Points on a hilly landscape, in no order, each with its height.
A ball rolls from a point to the lowest of its 2 nearest points, and stops where none of them is lower. Distance is the straight distance between rows; heights are no part of it.
Q280: [107 109 109  89 121 129 136 168 104 160 179  99  91  84 107 130 168  98
 130 123 121 117 155 161 152 121 143  73  99 140 171 160 139 160 104  90
 148  87  79 112 161 135 110 119 144 102 130 158 145 169 133 131 106 114
 141 140  72 162  88 136  94  97 135 166 107 137  86  96 125  89  96 144
 175  99 133 119 109 125 103]  (h 413)
Q63: [ 74 102 151 108 128 134 122 160 175 136 134 125  97 116 124 153 183 108
 145 103  82 160  86 101 118  95 143 113 123 140 104  80 137 139 149 153
 117 110 117 169 152 140  59 144 107 123 114 137  95  98 145  53 125 110
 110 131 151 126 142 141 123 147 164 138 131 150 150 152 153 150 133 167
 188  96 121 157 116 135 113]  (h 143)
Q433: [126  93 100 106 156 155  97 114 145 146 105 114 164 176 186 116 102 160
 162 121  88 142  99 138 147 103  70  94 109 132  90 115 147 107 138 184
 126 126 121 177 102 117 102  89 117 144 115  84 141 199 142  96 120 123
 145 134 173 119 147 163 161 152  97 125  80 131 212 160 191  98 143  92
 100  90 115 111 127 122 110]  (h 527)
Q446: [143  93 110 159 153 177 101 114 107 147  57 173 165 190 171  65  81 187
 174 159  90 122 133 127 127 119 109 129 111 123  92 111 159 146 119 143
 123 131 116 116  89 117 134 142 127 127 149  97 146 144 153 131 130 100
 135 175 151 112 194 162 131 130  88 138 101 161 191 165 110 133 187 119
 115  97 122 129 162 103 114]  (h 466)
Q975: [141 146 105 134 162 143  84 126  96 130  98 133 126 130 100 108 114 149
 115 149 162 133 102 157 153 136 167 121 102 131 112 148 167 176 114 113
 127 151 126 103  79 154 135 144 123 134  90 134 128 100 132 103 168 120
 117 165 137 111 162 182 153 125  93 151 144  99 122 106 136 109 146 135
 127  84 130 170 133  85 134]  (h 296)
Q510: [112 171 138 156  93 108 141 165  54 121 113  99  94  65  91 130 167 111
  99 181 141 140 167 115 121 153 133  97 146 125 172 123 147 179 118  85
 126 113 134  48 168 143 142 176 157  64 131 155 149  78 118 125 156 136
  91 169 103 150 112 106 104  81 149 143 164 122  58  56  75 115 139 149
 147 116 116 145 118 146 137]  (h 525)
Q398: [110 138 112 191 140 130  77  96 122 135 100 182 124 116  67  89 128 157
 119 206 159  91 104 134  92 126 158 126 125 137 114 149 172 188 104 101
 150 159 157  77  64 186 142 174 108  95 127 144 103  58 175 159 155  95
 123 181 127 145 198 131 109 145 138 127 165 149  75  72  74 132 131 144
 164 109 151 181 189 117 144]  (h 182)
Q109: [108 178 173  92 135  97 169  92 183 123 162 106 144 111 139 204 159  85
 108  83 163 130 106 116 115 103 135 143 170 104 109 127  94  63 164 156
 133 122 141 164 168 144 151  81 127 159 108 132 128 163  90 141  87 160
 154  48 109 139  87 108 170 142 103  84 135  77 126 102 159 119  75 120
 104 178 121 118 125 165 125]  (h 285)
Q798: [151 141 120 182 183 135  77 135  80 148  76 135 143 170  97 109  95 180
 114 174 151 125 135 149 159 128 156 118 110 139 119 126 154 162 122 124
 153 145 149 101  54 172 130 160 148 123 130 151 119  89 134  85 170 130
 101 200 146 112 165 172 163 127  96 159 176 138 145 108 103 149 145 126
 113  83 117 171 161  70 152]  (h 335)
Q319: [153 133 107 111 132 148 139 120 130 127 144 136 122 113 138  71  87 136
 178 155 141  77 129 133 109 155 131 163 137 103 113 179  91 156 110  97
 140 107 106  98  60 127 189 111  99 133 103 106 133  80  77 199 118  79
 162 118 135 140 123 146 113  81 154  66 110 162  76 130 130 137 150 120
 119 125 168 142 140  98 134]  (h 319)
Q270: [187 129  88 129 159 149 134  77 121 120 123 156 149 152 123  81  59 146
 163 169 160  91 127 131 119 135 117 172 123 103 116 167 121 157  90 108
 129 137 128  92  66 127 177  88 120 154 100 102 134 107 105 214 123 104
 155 125 146 132 168 163 139  97  99  79 128 137 101 131 131 127 153 106
  92 133 154 126 161  86 131]  (h 346)
Q403: [147 109  68  85 176 169 106 169 108 145 181  92 126 154 134 106  80 118
 157 163 147 103 146 174 218 108 143  98  93 132 149 190  87 145 115 133
 133  83  82 124  65 121 113 120 171 140  83 127 143 163  84 125 115 119
 117 165 122 154 105 157 143  64  77 146 122 141 145  97 169 115 127  98
 135  50 131 131 140  85 109]  (h 132)
Q855: [152 172 109 119  74  58 159 132  52 125 118 114 105  81 122 118  97 126
  97  93 180 126 167 144  92 154 127 138 124 108 186 154 151 133  90  75
  91 174 157  39 191 119 185  74 109 111 139 121 168 159  79 177 143 153
 113  78  71 125 113  93 113 126 143 162 127  59  51 114 148  82 142 142
  94 170 103  89 101 105 140]  (h 436)
Q463: [133 167 203 103  93  96 205 160 102 119 166  76 148 107 154 189 162 124
 117  86 106 165 157  91 108 115 122 123 147 104 150 111  86  70 165 138
  90 110 144 176 234 124 131  97 154 114 175 128 158 187  96 135  89 166
 123  83  77 149  58  66  99  93 149 154 113  83 128 144 122 143  94 148
 131 179 100  96  66 187 116]  (h 600)
Q846: [172 100 153 189 110 135 140  90 118 121  70 141 138 126 139 131  77 150
 164 151 113 136 159  96 118 138 116 126 156 134 128 125 106 105 158 152
 159 144 124 130 119 132 126 158 157 134 167 123  94 103 163 157  97 136
 102 147 175 155 120 123 148 126 131 114 131 149 159 154  76 156 139 118
  92 155 111  95 126 121 149]  (h 528)
Q118: [121  97  96  99 171 139  71 115 154 164 154 111 132 145 145 140  81 107
 168 152 117 120 100 161 145 113 100  72 130 134 109 192 101 120 147 179
 185  99 116 151  33 144  86 106 129 128 111 126  93 193 106 128  92 123
 143 139 190 180 110 160 163 117 128  99  74 129 184  89 197 115 115  88
 116  76 119 106 150 105 126]  (h 161)
Q988: [144 114 106 108 119 110 170 126 151 136 134  98 149 162 162 111 169  89
 112 159 122 102 146 134 152 110 111 112 104 103 171 127  97 118 120 123
 145 103 109 146 174 127 157  82 165 137 136 152 151 197 133 171  57 135
 193 114  62 141  73  51 123 113  83 152 108 155 119 118  89  94  97 109
 111 150 122 102 186 192  88]  (h 653)
Q654: [193  97 174 172 133 139 173 129 120  85 113 166 151 172 159  86 107 177
 158 145 129  86 164  86 133 156  96 228 167  56 146 107  70 115 156 155
 135 142 132 137 156  82 188 133 138 158 171 106 123 106 133 179 119 110
 161 121 152  86 145  67  91 114 136 102 124 172 139 156  63 176 155 102
 103 189 136 108 140 189 135]  (h 570)
Q913: [ 97 108 173 136 129 116 102 128 198 122 107 142 119 136 107 154 175 114
 105 120 122 142  85 109 117 117 143 138 156 147  82  78 147 120 156 169
 128 149 158 178 132 125  73 177 101 125 116 138  84  88 169  46 156 126
 100 142 153 127 176 116 156 181 147 130 149 143 152 140 127 160 138 155
 158 110 121 162 144 130 128]  (h 278)
Q91: [122 170 150 120  71  69 161 138  92 114 117 116 114  63 122 132 129 109
  94 118 156 126 118 118  94 139 124 157 144  92 135 129 141 175  98  89
 107 150 160  59 185 125 195 104 106  97 115 124 157 122  89 165 164 148
 116 121  84 108 117 104 132 137 147 136 139  79  56 101 113  93 161 141
  90 151 105 120 111 130 134]  (h 405)
Q572: [131  90  87 121 172 159  72 130 132 145  96 144 156 194 172  68 102 149
 156 146  99 127 107 147 150 108  91 112 105 134  93 128 150 145 112 153
 127 123 106 144  76 117 109 106 126 135 111  83 144 173 149 113 136 109
 144 156 147 123 188 164 144 138 100 134  89 160 194 145 162 106 166 122
 127  82 129 137 176 120 116]  (h 495)
Q892: [185  82 162 191 120 174 155 102 118 106  85 180 154 157 156  79  65 173
 179 146 114 110 165  81 119 136  91 191 163 115 117 119  97 106 148 148
 148 147 115 126 112 110 151 153 139 143 173  93 103  87 149 183 113  90
 140 146 168 116 149 118 116 107 144  91 116 188 153 168  76 176 149 110
 106 164 138 104 151 139 141]  (h 550)
Q131: [ 94 106 135 110  90 133 150 106 146 113 146 155 126 112 140 130 111 141
 138  80 120 126 100 118  94 145 110 156 137 118  89 101 139 111 118 131
 106 138 141 156 123 109 132 119  67 150 111  87 126 116 126 137 149 107
 152  91 155 111 146 157 122 151 171  76  86 136 140 179 165 131 160 149
 121 152 148 128  83 113 136]  (h 504)
Q30: [116 116  99 103 102  99 130 146 126 113 187 164 116 144 122 129 134 126
  86  35 140 129 131 140 121 149 147 182 104 161 165 101 130 108  68  85
  58 148 124 138 164  71 117  90 114 168 145 120 147 131 135 130 148 136
 114  49  73  90 161  92  64 171 163 136 126 130  82 183 148 145 116 161
 150 172 166 141 116 122 163]  (h 514)
Q982: [ 98 154 105 166 140 122  73 142  67 146 131 133  72  81  65 116 144 137
 103 187 167 108 134 160 141 143 180  87 112 134 148 169 172 200 113  83
 126 134 105  65  95 167 137 153 140 104 115 152 139  86 156 145 167 102
 125 174 110 151 135 141 106  99 128 159 145 115  56  53  91 103 122 154
 156 108 128 158 142  97 153]  (h 67)
Q568: [113 122 100 141 141 153 101 180  95 125 134 125 111 142 114 113 181 149
  88  85 107 181 140 136 159 127 162 116  72 146 153  86 174 147  98 117
  86 104  99 123 198  75  78 141 121 123 131 146 172 141 128  23 188 122
 102 143  74  71 147 163  90 140  93 213 162 144 162 156 145 144 147 167
 160  86 112 142 109 131 123]  (h 664)
Q742: [129 147 101  86 147 130 110  86 128 145 142 105 131 127 138 158 107  98
 142 131 149 127 102 176 131 114 107  93 122 126 118 153 140 108 125 137
 161 127 122 127 101 136 145  84 130 157  89 125 129 187 111 139  97 156
 148 113 147 137 105 166 179 137  86 119  93  68 144 120 193  88 100  96
  92 116 126  96 111 106 110]  (h 379)
Q312: [133 107 124 129 148 130 113  82 180 147 114 128 121 130 129 139  90  89
 178 144 127  98 110 144 100 106 116 102 150 137  98 204 100 101 158 161
 197 101 131 133  49 151 128 116 123 114 105 135  71 142 130 160  67 103
 153 133 187 180  91 133 161 123 134  60  79 146 160  89 145 134 108  86
  94 124 123  93 165 117 131]  (h 244)
Q211: [186 134 127 192 162 130  87 148  61 138  74 137 161 167 124 118  72 186
 113 147 126 144 191 126 167 155 146 112 112 161 154 109 124 122 140 139
 145 161 152 102  77 138 106 198 175 130 188 133 127 104 119  94 146 158
  63 176 146 105 133 146 146 109 107 172 186 133 169 135  99 177 129 113
 107  95 122 133 140  77 171]  (h 378)
Q991: [139 165 118  96  77  47 165 136  92 110 149 126 110 110 130 140 111 132
  59  52 169 131 154 132 108 173 130 170 112 115 180 128 117 108  80  79
  60 175 162  88 193  70 163  66 104 145 156 124 162 146  85 156 157 160
 105  40  55 101 127  73  97 147 170 148 149  79  59 149 161 107 121 155
 100 187 127 116  82 127 158]  (h 465)
Q348: [118 146 133 174 127 124 109  93 165 114  85 166 121 113  66 112 132 142
 102 184 154 122 101 126  72 138 149 156 143 140 101 120 162 185 121 121
 138 179 182  93  92 176 157 178 101 108 119 147  88  32 166 145 179 118
 127 167 136 124 180 139 150 184 126 112 174 112 101  90  94 124 143 134
 149 130 152 165 159  98 130]  (h 229)
Q775: [183 129  97 136 166 111 121 111 150 123 134 120 146 161 142 117  95  95
 133 146 165  86 197 141 187 152 136 145 125 131 186 194  54  88 125 116
 145 121  90 103  59 137 128 122 189 158 139 132  99 146 108 174  67 135
 126 111 142 149  93  61 136  89 115 100 163 161 112 111 113 165  90  84
  96 149 137 110 190 129 143]  (h 603)
Q49: [162 151 126 135 162 126 125 103 170  92 129 150 159 145  95 129  96 133
 133 136 173 113 121 116 149 148 134 189 155 119 112 140  68 112 142 141
 134 145 130 145  69 119 147 144 119 147  94 112  92  81 119 153 138 128
 132 109 157 101 148 138 159 131 134  70 181 157 129 135 129 161 125 100
 113 140 161 152 164 125 154]  (h 634)
Q314: [113 150 109 120  74  74 133 121 105 112 155 162 102 105 101 143 112 129
  63  54 170 151 121 144  97 164 135 172 109 138 170 128 186 122  82  79
  62 185 168  94 176  86 139  97  96 140 150 111 155 123 134 126 183 160
 108  55  67  96 160 105  93 182 159 144 126  79  94 161 155 116 124 165
 120 178 150 127  96 108 161]  (h 489)
Q908: [151 112  84  78 158 178 146 166 105 124 173  69 136 141 142  89 113 136
 159 153 133 110 142 138 204 120 128 132 123 106 139 170  72 156 124 116
 121  72  85 131  81 109 146 116 139 146  74 131 159 122  55 146 141 119
 142 166  93 134  95 168 130  53  84 119 139 149 136 130 172 116 140  99
 133  77 142 156 122 100 111]  (h 217)
Q180: [186 141 110 133 170 125 116 126 159 113 128 138 176 178 131 111  90 132
 134 131 170  99 172 125 197 140 118 187 140 121 145 145  42  94 125 132
 129 121 108 145  61  97 133 143 153 164 116 118 102 120 109 147 125 139
 115 119 144 100 138 113 142  96 117 100 171 184 133 129 125 163 109 101
 109 147 148 131 176 144 138]  (h 621)
Q592: [201 110  98 143 145 124 155 101 112 117 102 141 127 165 172  84  81 129
 143 160 151  72 202 135 152 146 122 145 116 130 190 157  71 115 113 113
 122 143 102  81 109 121 152 101 178 166 167 123 138 142 120 203  72 115
 128  96 141 127 114  56 120  88 111 118 135 155  93 132  97 146 140  96
  81 162 123  86 174 128 134]  (h 584)
Q341: [149 109 110  86 137 193 155 142 111 135 156 109 128 118 160  62 100 153
 192 150 109  97 138 122 138 127 109 142 135 115 107 177  68 156 130 116
 136  69  90 121  70 112 160 121 117 130  98 101 152 103  66 174 118  68
 169 142 135 141 109 154 115  48 133  79  96 168 124 146 130 135 162 114
 145  96 152 141 119 102 106]  (h 282)
Q170: [124 131 118 120 138 140 106 180  78 130 120 105 105 115 122 126 171 131
 115 113 115 178 163 140 170 127 150  63  77 146 148 109 154 136 132 117
 115 116 115 131 174 124  76 153 140 101 134 144 148 156 134  53 142 139
 102 154 108 127 101 161 130 121 112 178 149 116 162 132 129 115 137 139
 145  97 103 128  86 130 116]  (h 632)
Q25: [112 190 166 116 132  89 133  86 158 121 123 117 139 100  98 192 133  89
  89 105 163 164 128 123 123 121 146 132 162 116 116 112 122  71 173 164
 140 150 149 135 156 142 128 119 145 159 118 141 121 136 132 117 127 187
 110  70 126 140  99 117 188 166  77 104 169  56 128 102 139 125  82 116
  81 176 104 119 105 154 129]  (h 222)
Q919: [130 122 156  99 115 162 204 150 129 128 144  88 174 142 203 147 137 136
 163 114  76 139 160 106 156 112  76 115 134 106 143 129  68  73 166 160
 119  85 111 193 163 109 144  99 152 138 150 118 155 187  93 144  64 145
 182 115 130 138  64  94 123  84 137 117  87 138 162 179 140 124 108  99
 124 164 115  73 112 173 102]  (h 593)
Q560: [101 132 160 124  93 105 145 111 169 132 135 131 106  73 118 170 139  91
 131 119 125 122 113 118  68 111 138 109 165 143 105 131 131 104 159 125
 166 128 149 149 132 156 110 141 123 125 128 139  95 116 158 115 110 148
 120 108 158 169 101 100 132 153 162  86 113 105 107 105  99 127  99 138
 114 149 118 123 117 148 117]  (h 416)
Q62: [102 162 130  64 133 111 155  91 152 139 144 104 153 136 156 180 124  99
 129 109 136 130  84 142 119 105  97 105 145 126 104 120 129  87 131 159
 149 117 142 166 143 147 161  53 120 150 125 139 126 195 105 129  98 164
 167  79 124 135  76 132 160 135  95 116  86  66 149 135 189  86  67 106
 109 154 128  93 107 130 100]  (h 339)
Q43: [142 169 130 175 144 108 104 163  89 116  96 123 122 124  98 141 161 123
  84 175 143 137 161 115 159 145 133 118 126 141 163 102 129 147 123 126
 141 139 150 102 138 141 121 215 178 102 147 170 121  72 142  76 157 159
  83 173 123  90 130 118 142 115 120 168 213 143 133  86  65 154 113 126
 135 115 125 161 155 145 139]  (h 457)
Q476: [ 83 160 148 122  85  99 127 136 117 115 138 123  82  59  97 133 156 102
  86 124 147 137  88 142  68 133 153 132 126 118 127 128 191 182 108  94
 100 135 150  83 172 146 158 129  67 103 105 126 157  97 136 137 188 128
 127 125  85 123 138 145 117 160 146 133 136  78  53  97 133  84 151 165
 131 132 128 157 103 116 127]  (h 367)
Q847: [119 113 104 137 102 118 105 156 118 121 158 174 125 137 126 114 122 143
 116  56 118 125 168 156 134 152 127 137 104 176 142 104 135 113  96 101
  90 149 112 147 105  95  70 141 129 150 159 117 130 132 161 103 129 142
 111  91 121 109 169 114  64 158 184 150 110 160 120 186 139 153 121 170
 163 145 153 120 117 126 156]  (h 538)
Q386: [100 122 142 137  46 122 168  88 112 134 122 154 115 121 136 137  89 134
 124  85 124 120 123 131  34 139 105 162 140 129 100 111 176 113 113 103
  97 156 161 107 165 122 140 106  75 119 163  81 139 107 152 157 146 128
 132 104 137 120 156 130  88 173 173 111  81  98 133 178 118 114 171 154
  98 173 124 110  79 109 132]  (h 480)
Q171: [138 112 143 120 106 116 170 136 143 142 115 115 133 133 175 121 148 100
 142 152 103  98 185 121 114 115 103  99 124 126 153 134 106 100 139 113
 151 101 106 145 157 148 137 117 167 132 161 130 132 176 153 169  53 118
 164 125 128 149  73  47 112 101 132 129  82 150 119 138  66 122 124 122
 120 168 107  92 167 186 114]  (h 633)
Q513: [125 147 166 138 110 116 120 120 144 116 107 139 123 122  97 161 158 125
  94 105 137 160 110 106 117 144 150 141 135 148 111  83 146 135 142 146
 112 156 158 148 155 113  98 181 120 120 139 124 119  79 152  65 156 147
  91 118 140  95 152 137 155 179 139 138 174 112 142 137 107 146 130 138
 129 146 128 149 121 131 143]  (h 338)
Q183: [147  97 128 194 122 162  94 102 122 132  67 207 158 175 130  60 103 169
 154 169 105 101 131 116 115 119 107 164 127 119  93  99 152 150 114 132
 132 150 125 114 106 114 135 164 137 117 157 123 124  93 182 158 126  80
 132 183 142 109 217 132 101 149 117 121 106 177 159 147  67 148 172 137
 140 119 142 143 184 127 120]  (h 438)
Q264: [109 132 172 139  59  95 165  95 153 117 114 154 117  97 124 155 120 112
 117 120 136 118 127  95  37 138 114 162 172 125 100 117 151 127 142 118
 129 157 152 118 163 150 157 128 114 123 156 113 105  91 157 159 126 141
 132 101 133 141 142  79 115 178 168  92 112 113  92 125  96 122 144 141
  98 182 117 114 123 157 139]  (h 453)
Q844: [108  95  84  85 161 149 113 170 134 137 138 100 149 173 163 126 159 134
 134  90  75 158 118 131 173  90 104 104  78 131 150  97 139 126 120 153
 110  98  88 158 166 105  88  91 149 124 110 121 145 204 132  65 116 123
 131 153 101 110 133 155 110 133  84 190 116 147 173 163 176  95 121 136
 169  78 108 109 117 149  93]  (h 558)
Q781: [ 97 136 213  95 106 127 202 148 137 107 169  90 150 114 164 217 172 123
 121  74  81 169 115  82 107 120 139 156 166  86  96  99  84  75 178 165
  93 103 142 198 218 126 137  86 130 133 156 112 152 160  94 111 103 150
 122  96 130 122  84  97 106 106 160 121 102 105 138 149 134 167 104 146
 158 168 116 109  75 191 142]  (h 576)
Q915: [159 158 146 202 154 127  98 145  54 124  68 120 134 144 107 134 115 158
  99 164 120 158 196 109 154 167 150  91 121 159 164  97 118 129 150 144
 161 149 168 104 118 138 105 215 191  99 191 172 120  86 129  84 138 176
  60 179 137 106 116 128 160 117 105 176 201 125 176 107  65 171 124 111
 112 121 112 130 121 129 151]  (h 415)
Q717: [107 159 100 173 144 125  89 115  84 140 117 147 103  87  74 100 139 154
 110 220 163  99  94 141 103 128 155 114 125 113 115 164 185 206  96  80
 132 151 147  59  93 173 174 141 130 105 101 159 138  75 157 181 159  94
 134 178 107 139 172 151 110 115 118 147 158 115  53  54  81 107 129 143
 151 124 133 161 155 103 144]  (h 133)
Q246: [152 127  86  93 163 128 118  83 139 132 144 128 127 146 123 117  91 109
 156 159 175  83 110 162 125 122 135 120 131 117 113 201 130 141  94 122
 151 127 123 100  56 143 155  98 124 150  76 125 138 154 105 181 107 122
 157 121 153 148 121 159 151 120  89  98 105 104 107  90 165 103 125  95
  91 122 144 117 152  96 120]  (h 372)
Q434: [147 113 129 105 107 153 160  95 112 120 131 123 163 166 181 135 103 156
 177  94  90 125 144 128 137 126  73 125 150 124 108 118  96  50 140 140
 117 122 116 178 140 109 131  78 131 172 165  83 147 191 116 151  82 139
 173  98 171 131  99 123 136 108 133  88  78 135 166 181 169 134 115 105
  99 155 121  81  96 163 122]  (h 571)
Q594: [ 89  93  88  76 123 133 139 152 136 162 186 111 115 139 136 135 180  91
 132 123  85 122  96 139 129  77 121  77  79 150 164 126 152 154 105 106
 139  79  79 146 177 141 123  67 127  80 134 169 125 214 141 127  72 118
 157 117  46 162  98 134  77 125 127 184  79 148 122 133 148  69  79 150
 193  92 133 105 107 145  78]  (h 467)
Q342: [103 102 105  89 152 122 130 155 138 150 158 119 137 158 151 141 172 110
 120 105  75 146 103 127 155  83  93  88  79 147 158 109 151 123 121 142
 129  90  83 160 181 122  92  77 141 110 129 155 139 211 147  98  80 125
 139 134  75 131 102 124 108 145 104 187  88 138 145 154 153  88  90 140
 172 110 126 102 114 157  93]  (h 513)
Q139: [ 64 119 142  92 123 134 135 139 175 146 168 106  96 102 123 171 176  89
 120  90  89 166  58 121 111  97 144  98 111 136 115 102 154 141 135 143
 132 106 116 156 175 137  96 102  96 102  95 145 109 135 124  76 133 123
 115 108 128 129 120 164 115 150 146 135 107 101 136 146 180 103 102 156
 180 111 129 138  77 116 106]  (h 276)
Q395: [148 161 189 107  85  88 204 184  95 111 155  70 140  97 132 168 177 104
  91 109 123 169 154  97 141 129 121 140 131  91 159  93  81  87 161 140
  95 115 144 141 251  96 144 121 159 110 153 141 171 175  86 122 112 167
 105 110  61 121  69  75 119  89 121 173 154  92 117  94 100 148 120 131
 117 164 102 103  89 192 132]  (h 622)
Q879: [107  87 154 172 119 111  90 106 187 134  74 171 133 152 117 104 148 133
 108 145 108 124  93 112  95 111 129 115 150 156  79  98 178 130 145 150
 148 161 176 153  99 149  93 175  96 121 127 137  75  83 183  74 150 103
 119 155 168 152 200 125 150 209 140 135 143 155 160 124 103 144 163 141
 141  96 115 153 165 108 129]  (h 349)
Q985: [106 107 173  93 115 157 180 154 155 111 174 103 145 130 168 174 174 153
 156  74  60 161  90  86 132 119 115 155 138  97 102  75 109 103 147 159
  88 104 117 181 183  99 118 104 100 140 124 109 145 128  91  89 114 114
 127 107 145  97 118 142 102 112 163 121  98 140 153 187 171 147 134 143
 173 140 133 116  81 167 136]  (h 547)
Q503: [107 130 103 121 172 121  69 163 120 147 160 109  87 106  87 129 157 110
 123 142 162 118 103 174 156 114 174  86  85 134 138 160 165 175 112 114
 148 137 110 124  90 145  99 129 128 125  72 146 117 136 136 104 156 131
 124 151 115 130 127 180 152 146 101 158 135  90 109  80 155 101 109 144
 148  74 123 171 119 111 122]  (h 232)
Q150: [103 151 122 127 127 122 109 138 173 119 144 133 104  98  84 137 172  93
  88 131 158 136  59 131 109 128 166 154 109 129 114 116 172 179 101 118
 109 148 147 113 129 140 135 154  89 120  72 148 132  69 134 102 199 124
 131 130 101  99 151 151 135 170 110 133 170  95  89 105 134 119 147 152
 159 121 148 187 148 122 126]  (h 320)
Q983: [142 106 105 117 112 168 139  81 110 139 112 143 163 168 184 127 101 170
 187  96 101 139 122 132 137 139  75 130 130 135  88 115 148  82 131 155
 116 135 129 157 136  99 120  96 125 172 135  81 150 183 139 144 112 138
 158 118 187 121 144 164 151 131 116  95  91 116 186 177 167 112 145  94
  93 130 115  89 107 126 115]  (h 553)
Q733: [123 174 138 148 133 106 119 111 191  95 133 153 123 118  64 112 155 117
  82 162 175 114  82 106  83 133 149 178 134 122 108 112 153 185 107 130
 113 176 171 108 118 132 167 176 101 116  91 134 111  35 138 128 195 133
 128 134 109  94 178 122 135 173 125 115 199 121  76  85 109 130 143 135
 149 137 159 191 177 132 135]  (h 274)
Q662: [134 108 155 115 110 146 185 141 156 132 142  91 147 127 178 125 126 108
 171 146  97 105 171 116 141 115  94 118 150 105 161 158  63 102 161 133
 134  65 105 158 137 136 147 116 150 124 139 128 146 158  97 184  51 109
 187 126 137 162  48  64 122  74 133 100  86 166 141 132  99 124 126  96
 131 151 125  79 144 174 101]  (h 615)
Q508: [ 86 119 154 121 107 101 106  98 183 162 114 143 128 118 142 152 133 100
 127 114  91 133 101 124  84  88 105  82 155 159  93 124 142  91 169 158
 186 131 133 175 114 172  95 119 120 123 155 155  83 176 184 109  99 134
 128 118 153 185 113 108 143 169 135 115  64 121 152 110 114 109  87 129
 122 131 105 107 139 135 107]  (h 361)
Q474: [145 110 118 127 110 135 122 141 104 122 123 143 151 145 152 104 120 152
 137  93 110 140 173 137 153 145 118 134 113 135 142  95 122 104 123 119
 104 135 101 137 128  82  93 153 138 146 155 105 142 148 146 106 141 135
 105 116 137 104 144 121 107 127 132 146 116 143 143 177 131 141 128 140
 123 143 136 115 115 130 138]  (h 535)
Q986: [ 88 153 107 128 155 129  68 165 109 143 178 107  42  74  59 130 165 125
 107 150 178 111  85 178 150 131 202  98  95 132 126 184 169 197  98  89
 135 120 110 100 110 154 124 131 112 120  83 171 136 105 126 128 183 118
 128 154  90 142 132 179 130 119 124 166 139  80  65  66 142 102 112 158
 161  91 132 181 109 104 131]  (h 159)
Q215: [129 107  93  97 193 130  73 158 153 142 168  98 133 145 129 134 108 104
 145 130 136 121 129 162 193 113 124  95 108 131 138 165 103 119 134 148
 157 102 104 153  62 142  75 126 164 127  90 133 104 172 105 100 114 143
 120 149 154 158 117 160 150 108 116 134 124 136 162 110 187 115 110 105
 135  66 120 133 136 101 123]  (h 231)
Q32: [ 77 119 118  80 116 124 142 155 162 147 201  84  74  78 108 153 188  80
 136 123 125 128  79 133 108 111 159 106 113 126 135 137 137 174 119 107
 153  83 112 144 160 146 128 113  98  97  95 168 120 132 115 132 119 116
 142 131  97 166  90 158  93 108 155 137 110 120  88 103 146  97  98 154
 177  86 139 141  93 129 104]  (h 359)
Q525: [121 148  96 148 134 167 113 182  71 122 127 121 105 121 110 113 160 167
  85  69 130 187 151 144 147 165 173 123  93 135 152  93 178 146 114  99
  55 126 119 106 198  74 116 163  98 121 147 125 189 110 102  57 213 130
 103 123  85  68 146 157  97 132 132 183 168 120 142 167 166 155 156 149
 132 115 132 157  83 100 140]  (h 687)
Q573: [209  88 126 171 146 152 144  84 125 119  87 162 149 177 173  72  69 146
 168 169 132  67 174 104 112 143 112 174 151 114 170 153  86 126 116 109
 127 132 108  95 110 133 171  96 149 155 175 103 107 106 123 228  85  89
 148 111 158 111 137  73 116  98 133  85 124 182 112 142  73 159 153  88
  92 181 139  88 175 129 135]  (h 568)
Q351: [100 105 150  96 106 155 172 136 143 105 169 122 129 115 151 156 133 143
 141  59 100 147  96 129 115 146 119 167 145 122  86  82 119  82 111 133
  79 123 135 167 148  88 109 106  76 160 105  97 149 115  84 121 141 110
 133  82 157 103 129 156 115 124 186  89 110 129 126 198 180 151 142 143
 153 156 148 140  63 120 146]  (h 522)
Q936: [103  93 146 173 114 134  94 129 126 142  75 168 122 123 117  96 134 160
 140 162  89 128 121 122 102 118 135 108 137 148  93  96 161 153 130 116
 145 131 134 119 105 154 104 192 122 103 148 126 108  81 194 111 141  88
 124 179 157 143 174 130 108 150 164 139 113 164 149 129  78 143 171 161
 155  93 132 164 157 130 126]  (h 400)
Q107: [101  89 142 143 145 113  94  87 204 156 112 133 134 127 140 130 121  92
 142 151  98 104 111 123  95  95 116  81 154 149  95 175 120  97 156 158
 212 120 139 147  84 162 101 125 124 105 140 140  64 170 163 148  71 109
 141 118 179 208 101 100 143 146 147  90  66 167 163  97 117 135 107 105
 120 117 121 101 181 139 126]  (h 299)
Q482: [138 153 155 152 144 140 146  87 166  97 107 142 128 103  78 150  89 126
 146 128 168 137 120 102 135 141 142 172 181 139  93 147  79  92 157 143
 154 141 167 131  71 153 144 169 104 134 103 126  66  36 112 141 160 131
 121 126 181 132 134 152 167 146 155  59 191 148 128 125 141 165 125 104
 112 136 153 147 122  90 158]  (h 645)
Q546: [122 165 178 143 113 108 133  98 151 109 112 129 131  98  74 190 137 115
  93 102 155 166 122 123 121 153 145 145 171 157 107  98 131  96 176 161
 120 171 169 149 124 135 106 170 124 131 132 142 104  70 140  94 150 184
  88  95 150 125 128 127 181 168 133 105 190  82 146 116 139 153 110 125
  99 150 111 133  86 121 158]  (h 288)
Q158: [111 118  98 107 142 160 106 147  99 134 119 106 122 145 150 134 148 151
 129  88 105 185 112 145 141 112 145  78  89 146 124 107 191 124 135 132
 101 118 125 140 170 113  95 110 106 125 128  99 149 187 125  47 156 138
 132 146 128 109 128 177 132 142 108 175 106 101 185 169 166 101 137 122
 134  83 109 122  82 104  96]  (h 602)
Q993: [144 120 138 148 118 140 124 126 120 130  90 136 145 135 146 124 110 138
 160 146  98 144 146 120 145 129 124 107 139 128 127 111 121 113 156 144
 146 129 122 134 113 132 112 155 148 123 135 118 127 128 150 109 111 132
 113 161 163 139 113 140 154 116 116 123 122 136 166 146 104 141 149 123
 109 128 102 120 133 131 121]  (h 505)
Q330: [142 181 135 164 114 105 133 165  91 100 112 116 111 101  90 135 175 100
  75 193 152 139 141  89 145 157 117 135 159 120 169 111 115 167 130 122
 147 125 133  87 171 127 142 197 167  83 135 168 144  69 120 121 159 144
  82 171  96 105 118  86 123  88 121 155 205 149  76  58  49 144 124 119
 143 128 128 159 155 172 131]  (h 494)

Call two points neighbours if one is among the 2 nearest of the other. Go from one point of each pair to the other, from neighbour to neighbour, staying as low as possible. Name the highest point that can't be avoided.
Q982 and Q25 => Q482
Q403 and Q118 => Q215
Q118 and Q63 => Q742
Q993 and Q982 => Q847
Q25 and Q63 => Q513

Where does a ball stop that starts at each point below?
Q988 => Q913
Q572 => Q913
Q170 => Q63
Q314 => Q982
Q395 => Q118
Q386 => Q118
Q171 => Q913
Q330 => Q982
Q150 => Q982
Q246 => Q403
